Each row is a point on a landscape with many peaks, with its height.
From any point a climber takes the steepest step (rise divided by distance) to one of its 2 nearest points. It stops when none of these is higher. Distance is the straight distance between rows; heights are no part of it.
nisu h=0.39: [147 136 165 119 117 174 114  65 102 128 132 156 144 149 147 100  87 118
 123  84 106 167]
vam h=2.84: [142 131 129 130 182 146 154  86 143 142 104 159 136 103 156  89 115 124
 145  90  94 160]
suda h=3.81: [159 112 100 124 158 124 156 134 163 124 105 112  85  90 161 138 155 103
 168  88 120 110]
kub h=4.53: [157 117 110  94 128 144 103 160  65 103 177 164  56 187 153 133 138 166
  96 123 146 179]
gabi h=1.77: [122 120 164 104 107 103 144 179  90  72 174 130 133 175 131 153 166 148
 106 172 146 104]
rup h=5.87: [ 96 146 103 138  58 109 103 115 151 155  66 146 103 128  73 129 107  90
 164 128 153 117]
puzud h=2.02: [144 101 138  67 138 153 119 130 167 104 178 150  81 151 188 106 132 137
 137 104 137 147]
Poran h=1.24: [143 113  47 140 186 107 165 127 197 136 112 182 139 113 134 167 129 115
 149 128 109 141]
zefo h=2.40: [129 151 167 110 147 104 158 158 173 113 150 166 188 203 125 131 107 160
 116 120 113 128]
Gezo h=5.05: [ 93 128  84 172  91 110 130 123 168 187 110 152 126  95 119 106 106 102
 180 135 112  96]
fola h=2.60: [156 129 122 111 156 160 132 108 171 136 109 154 115 116 152  89  79 128
 158  43 120 193]
Pom h=3.14: [110 158 132 172  85  70 125 168  75 180 165 138 124 131 128 131 167 110
 113 145 136  94]
ritir h=2.22: [132 118 154  82 106 129  91 113 175 109 143 132  90 141 135  94 111 132
 134  69 145 148]
vod h=1.31: [167 132 101 125 142 177 123  68  90 123 124  98 109 100 106 147  81 112
  85 126 129 166]
kago h=4.26: [143 139 120 126 133  98  98 108 172 175 103 131 137  76 146  83 184 103
 160  41 133 145]
Paz h=0.20: [138 144 206 106  97 141 138  73  95 161 180 159 170 174 168 109 144 126
 107 101 126 170]
duk h=3.58: [157 104 110 127 203 135 148  85 108 111  98  70 112  45 134 155 119 113
  95 125 119 145]
vugin h=3.15: [161 134 103 148 219 125 164  82 116 146 113 143 124  81 148 142 131 126
 113  70  92 167]
dab h=4.69: [130  97 135  92  83 144 140 117 106  93 129 141  88 172 125 143 138 146
 131 145 148 103]
Kaso h=2.12: [149 109 153 114 174 112 147 159  89  74 208 108 152 131 157 161  86 152
  55 168 129 140]
fuf h=3.82: [118 139 132 108  80 141 106  75  67 132 103 138 137 179  79 147 114  97
 113 150 131 156]
fazod h=4.02: [122 122 150 134  77 163 133  57  89 132 119 131 188 135  95 162 118 110
 120 153 124 137]
Tukag h=4.27: [114 121 129 140 108 132 106 128  91 119 140  77 120  89 141 115 158 127
 125 160 127  87]
Mes h=0.28: [141 113 161  97  95 139 116  68 100 127 173 147 129 154 187 123 120 137
 119 100 130 147]
sadum h=3.56: [ 64 119 122 115  34 119  73 132 131 148 114 142 134 146 112  79 112 118
 162 114 155 112]
lelil h=5.30: [116 175 129 155 114  92 129 191 101 134 101  86  76 119 115 118 129 132
 137 125 140 105]
Fomu h=3.70: [154 130  84 130 147 145 137 160 118 118 146 174  59 150 129 183 119 127
 128 121 145 151]
tadiz h=4.89: [130 141 142 134 123 120 124 195  90 103 132  58  55  97 120 113 162 153
 113 141 159 108]
gosun h=4.96: [ 92 123 115 132 114 124  99 119 174 193 141 158 145 112 136  86 144 125
 171 124 110 106]
gatid h=5.49: [ 88 142  90 146  76 106  93 131 130 123 114 132 115 141  88 143 144  96
 153 154 142  69]
Viv h=1.79: [149 107 100 107 164 140 124 167 181 116 172 182  92 135 180 141 114 142
 127 103 135 137]
duf h=1.44: [146 153 138 130 147 142 145 104  86 124 119 124 139 127  87 155  80 110
 103  99 108 169]
naso h=4.06: [ 92  98 151 128  52 142  99  97 141 131 155 101 146 111 177  75 122 148
 163 149 130  64]
lilob h=1.17: [164 141 115  93 137 170 122 113  65  92 159 101  73 122 133 160 109 126
  93 131 131 166]
sikiv h=3.80: [ 91 108 137 133  34 143  76  99 101 120 113 100 101 117 135  80 115 130
 172 137 152  88]
bizat h=1.48: [127  98  99 131 196 133 144 159 199 137 143 194 149 137 160 145 105 150
 157 115 105 149]
kaba h=2.38: [149 124 142 118 167 166 142 139  85  88 182 109 113 132 159 135  72 180
  80 165 135 160]
Mige h=4.56: [129 130 165 120 124 125 122 161  83 103 177  49 101 107 156 128 150 127
 104 158 154 103]
Sagil h=0.51: [121 134 150 147 121 159 131  82 135 113  93 112 137 149 125  94  67 149
 135  96 108 148]
gebef h=1.93: [133 100 150  88 142 111 154 175  73  65 180 100 137 179 105 160 106 159
  82 184 129 133]
fegu h=3.33: [ 69 131 111 118   9 104  94 111 119 173 154 161 146 142 116 110 131 127
 132 149 157  97]
vobe h=0.31: [125 169 171 175 183  99 148 170 154 133 101  91 145  78 131  52 159 178
 139 145 126 122]
Zukil h=1.76: [165 184 142 143 173 108 166 161 144 136 111 157 127 138 113 110  84 161
 113  70 107 211]
gapub h=4.54: [132 100 105 127 132 153 127 118 188 157 129 126 128 101 163  97 186 115
 170 139 107 108]
Zan h=0.85: [118  89 100 142 121 145 131 135 182 102  77  99 119 140 113 121 103 129
 190 139 132  91]
tes h=4.46: [ 92 132 139 155  98 174 121  73 148 137  93 148 178 132  99 129 100 118
 140 146 101 106]
miz h=0.61: [119  94 131 125 131 132 150 104 143 130 145 105 181  95 122 179 143 119
 100 191  96  92]
gekul h=5.97: [ 96 137 151 185 111 121 123 160 106 145 155 122 201 137 104 156 113 130
  87 171 131  94]
kopak h=0.11: [129 165 174 140  96 129 128  96  92 170 138 176 205 166 126 135 148 110
 110 105 101 157]
lir h=3.96: [135 136 155 133 106 155  97 102  79 142 141 114 135 100 132 106 146 111
 119 105 147 121]
zuk h=3.62: [113 138 131 114  51 109  94 106  24 141 100 121 117 150  86 109 151 111
 133 167 139 146]
piv h=4.45: [133 135  97 111 114 122 100 103 193 164  73 154 124 108 118 120 175  78
 175  72 142 128]
vibem h=1.59: [162 161 129 140 194 150 132 126 103 132 116 165 131 138 123 143  74 144
 110  94 100 198]
nir h=3.39: [ 93 155 123 154  55  93 114 136  33 153 154 133 120 147 101 118 142 134
 119 183 144 114]
kime h=3.22: [150 146 129 148 227  98 146 119 102 138 102 103 128  68 152 119 171 123
  98 111 106 145]
Kel h=2.66: [166 139 137 124 209 162 157 107 110 113 167 108 140 109 135 131  76 147
  80 128 131 153]
sas h=5.09: [124 102  97 114  91 131 119 121 150  93 122 160 123 161 110 153 142 121
 167 152 132  73]
kod h=4.31: [139  93 144  89 101 119 123 135 139  93 144 104  98 155 179 109 166 129
 133 130 138  83]
vid h=5.86: [ 95 167 100 133  95 111 106 115 107 177 113 165 109 147  95 150 178  91
 141  96 156 138]
zakoz h=3.64: [177 127  77 113 161 126 159 137 148 130 113 179  79 113 147 174 147 101
 142  83 128 137]
Pavig h=4.04: [154 128 121 112 177 135 141 170 102 102 176 157  82 162 149 149 161 144
  95 114 135 146]
nofos h=4.01: [155 118 136 115 167 142 134 156 160 100 133 101  80 121 161 115 166 127
 152 132 129 101]
Meruf h=5.71: [109 168  94 183 150  62 140 183 131 148  93  79 113  80 108 132 130 121
 118 135 130 100]
rupab h=0.62: [120  87 155 119 127 129 141 167 184  91 134 118 148 155 137 139 128 152
 158 192 117  72]
Sike h=1.09: [152  91  79 135 183 121 163 152 188 109 120 143 112 120 138 175 101 130
 146 174  96 127]
dop h=2.97: [151 100 109 149 201 169 145 146 126 105 139 106 127  75 144 170  55 149
  82 152 126 157]
gana h=5.36: [ 77 106 117 162 123 119 127 165 122 128 130  98 166 119  70 165 118 124
 115 187 135  79]
Raz h=1.05: [152 115  99  96 132 154 123 113  71 103 160 113  82 126 114 181 168 123
  96 152 135 110]
Selu h=4.55: [126 118  88 103  86 145  56 162  73 134 127 194  97 152 143 137  96 152
 127 139 140 214]
Tulus h=4.68: [137 135 193 114  92 120 111 145 133 129 159 118 130 159 162  70 158 168
 109 104 134 132]
pevep h=3.28: [156 121  90 138 194 130 155 121 148  89 104  80 126  57 117 142  58 122
  88 124 127 164]
nazog h=4.71: [113 118  88 141 111 137 123 106 199 164  60 160 146 111 111 124 141 104
 189 113 105 107]
mib h=4.03: [102 155 142 144 135 101 107 104 158 190  99 138 153  57 160  45 143 127
 159  62 110 154]
meros h=4.33: [107 112 187 117  73 137 117 111 133 149 170 113 149 136 187  58 124 145
 143 108 140 108]
volu h=0.94: [142  97  96 135 140 147 161 119 179 114  75 128 140 122 123 137  72 115
 154 123 117 133]
gade h=5.07: [132 123  96  84  96 131  95 132  94 121 160 187  95 165 132 129 119 148
 113 109 140 167]
tuni h=0.75: [112  77 116 139 157 139 146 137 208  95 107 101 148 104 124 118 116 127
 172 193 105  97]
tid h=3.43: [169 151  97 131 203  91 170 149 144 130 104 139 106 111 152 160 133 117
 123  79 105 157]
tefo h=4.21: [158 105 114 133 156 156 151  82 151 144 122 119 139  93 159 140 187 122
 126 158 119  93]
Moge h=3.13: [ 79 100 143 139  25  94 100 148 104 151 172 162 164 180 113 124 149 137
 143 149 153 121]
Soni h=6.19: [112 168 109 189 152  90 145 158 119 158  75 124 133 113  73 157 160 104
 114 124 127 127]
bag h=2.96: [127 129 108 136 120  99 136 165 106 196 170 150 118  93 147 131 193 104
 137 140 140  81]
rin h=5.38: [108 164 161 154 117  97 129 153  91 136 129 128 152 159  82 142 136 126
 117 157 135 123]
meka h=4.28: [162  96 109 112  96 178 129  74 129  92 111 120  56 139 143 126 125 123
 128 129 141 110]
Mevim h=5.15: [116 172 180 113 130 125 108 135 170 145 138 137 140 154 144  89 153 134
 129  94 131 149]
Favo h=2.14: [141 181 173 112 174 110 160 194 140 107 141 151 144 195 106 124 119 172
  88  99 112 168]
feb h=3.75: [142 129 140 124  54 141  92  59  79 161 135 141 107 125 123 118 171  95
 136 112 138 110]
feboz h=2.67: [100 105 179  86 122 106 147 171 170 127 170 155 152 197 149 133 141 152
 133 124 125 108]
dubod h=2.41: [134 117 156  93 136 146 100 109 212 119 108 136 138 132 153  70 117 127
 168  69 132 167]
bofon h=0.93: [145  96 107 105 173 133 137 134  94  89 167  76 115 123 115 187 142 106
  63 180 143 104]
rovis h=2.89: [130 158 166 152 184 118 124 106  85 154 141  85 154  59 148 110 166 136
  72 133 130 123]
Veme h=5.77: [130 171 137 157 164  99 126 138  76 156 109 119 166 135  50 167 143 117
  97 131 126 158]
Zute h=5.70: [126 160 137 110 143 119 120 121 174 148 103 176 154 155 105 117 131 119
 130  58 137 173]
lor h=2.63: [139 143 167 140 177 119 147 112  95 128 159  78 183 102 113 143 137 128
  60 160 131 131]
zas h=0.52: [113 137 145 155 133 113 141 201 174  92 130  88 121 147 130 111 133 145
 169 156 137  82]
zubob h=0.83: [121 109  82 141 158 169 139 111 141 117 115 138 142 124 107 187  54 131
 134 145 126 150]
sava h=0.72: [132  90  86 120 124 154 142  78 136 122 143 114 155 122 106 180 108 127
 102 168 125 124]
nabek h=4.98: [ 92 117 108 164 102 135 124 102 141 129  95 106 189 134  68 156 105 109
 124 186 122 102]
mefe h=2.90: [102 125 154  97  77 111 118 131 137 123 157 168 166 189 130 142 156 133
 132 152 139 113]
Noza h=6.30: [103 137 120 127  91 113  96 120 143 152  93 164 129 167  76 119 127  99
 133  92 132 140]
mirig h=1.60: [141 135 148  85  96  89 118 175  47  96 164 100  96 159 135 118 192 148
  96 156 142 133]
Rulo h=0.42: [116 159 175 156 161 116 167 187 164  99 102  61 138 118 141  81 125 181
 147 148 121  96]
ziz h=3.97: [138 119  96  91  79 153 114  64 112 128 115 112  84 124 129 126 179 107
 136 121 149  87]
Sinez h=1.94: [147 190 131 138 173  91 166 207 166 117 107 148 132 167 112 146 119 154
 124  78 108 158]
zazi h=0.64: [ 93 122 147 151 114 151 122 107 148 110  69 101 174 110 135  89  66 127
 184 122 127 122]
piza h=3.88: [135  75 111 147 175 137 149 101 141 132 111  82 133  60 143 121 129 111
 130 166 115 112]
sud h=0.74: [103 112 151 139 126 132 131 166 192 103  63 113 137 109 117  79  77 146
 199 132 118  99]
Negek h=6.63: [121 140  99 174 127 111 124 139 111 143  59  99 125  84  73 175 122  76
 146 134 135 103]

Call two points neighbours if one is among the 2 nearest of the other. Go from one point of each pair to the other, from neighbour to neighbour, staying as high as possible. Name the lowest point that can't be avoided.
kime and Negek | vugin
Negek and gekul | rin
Negek and Noza | feb
gekul and gade | zakoz

Where does a climber stop that starts at each point below?
zefo | Noza
gabi | Gezo
tid | Noza
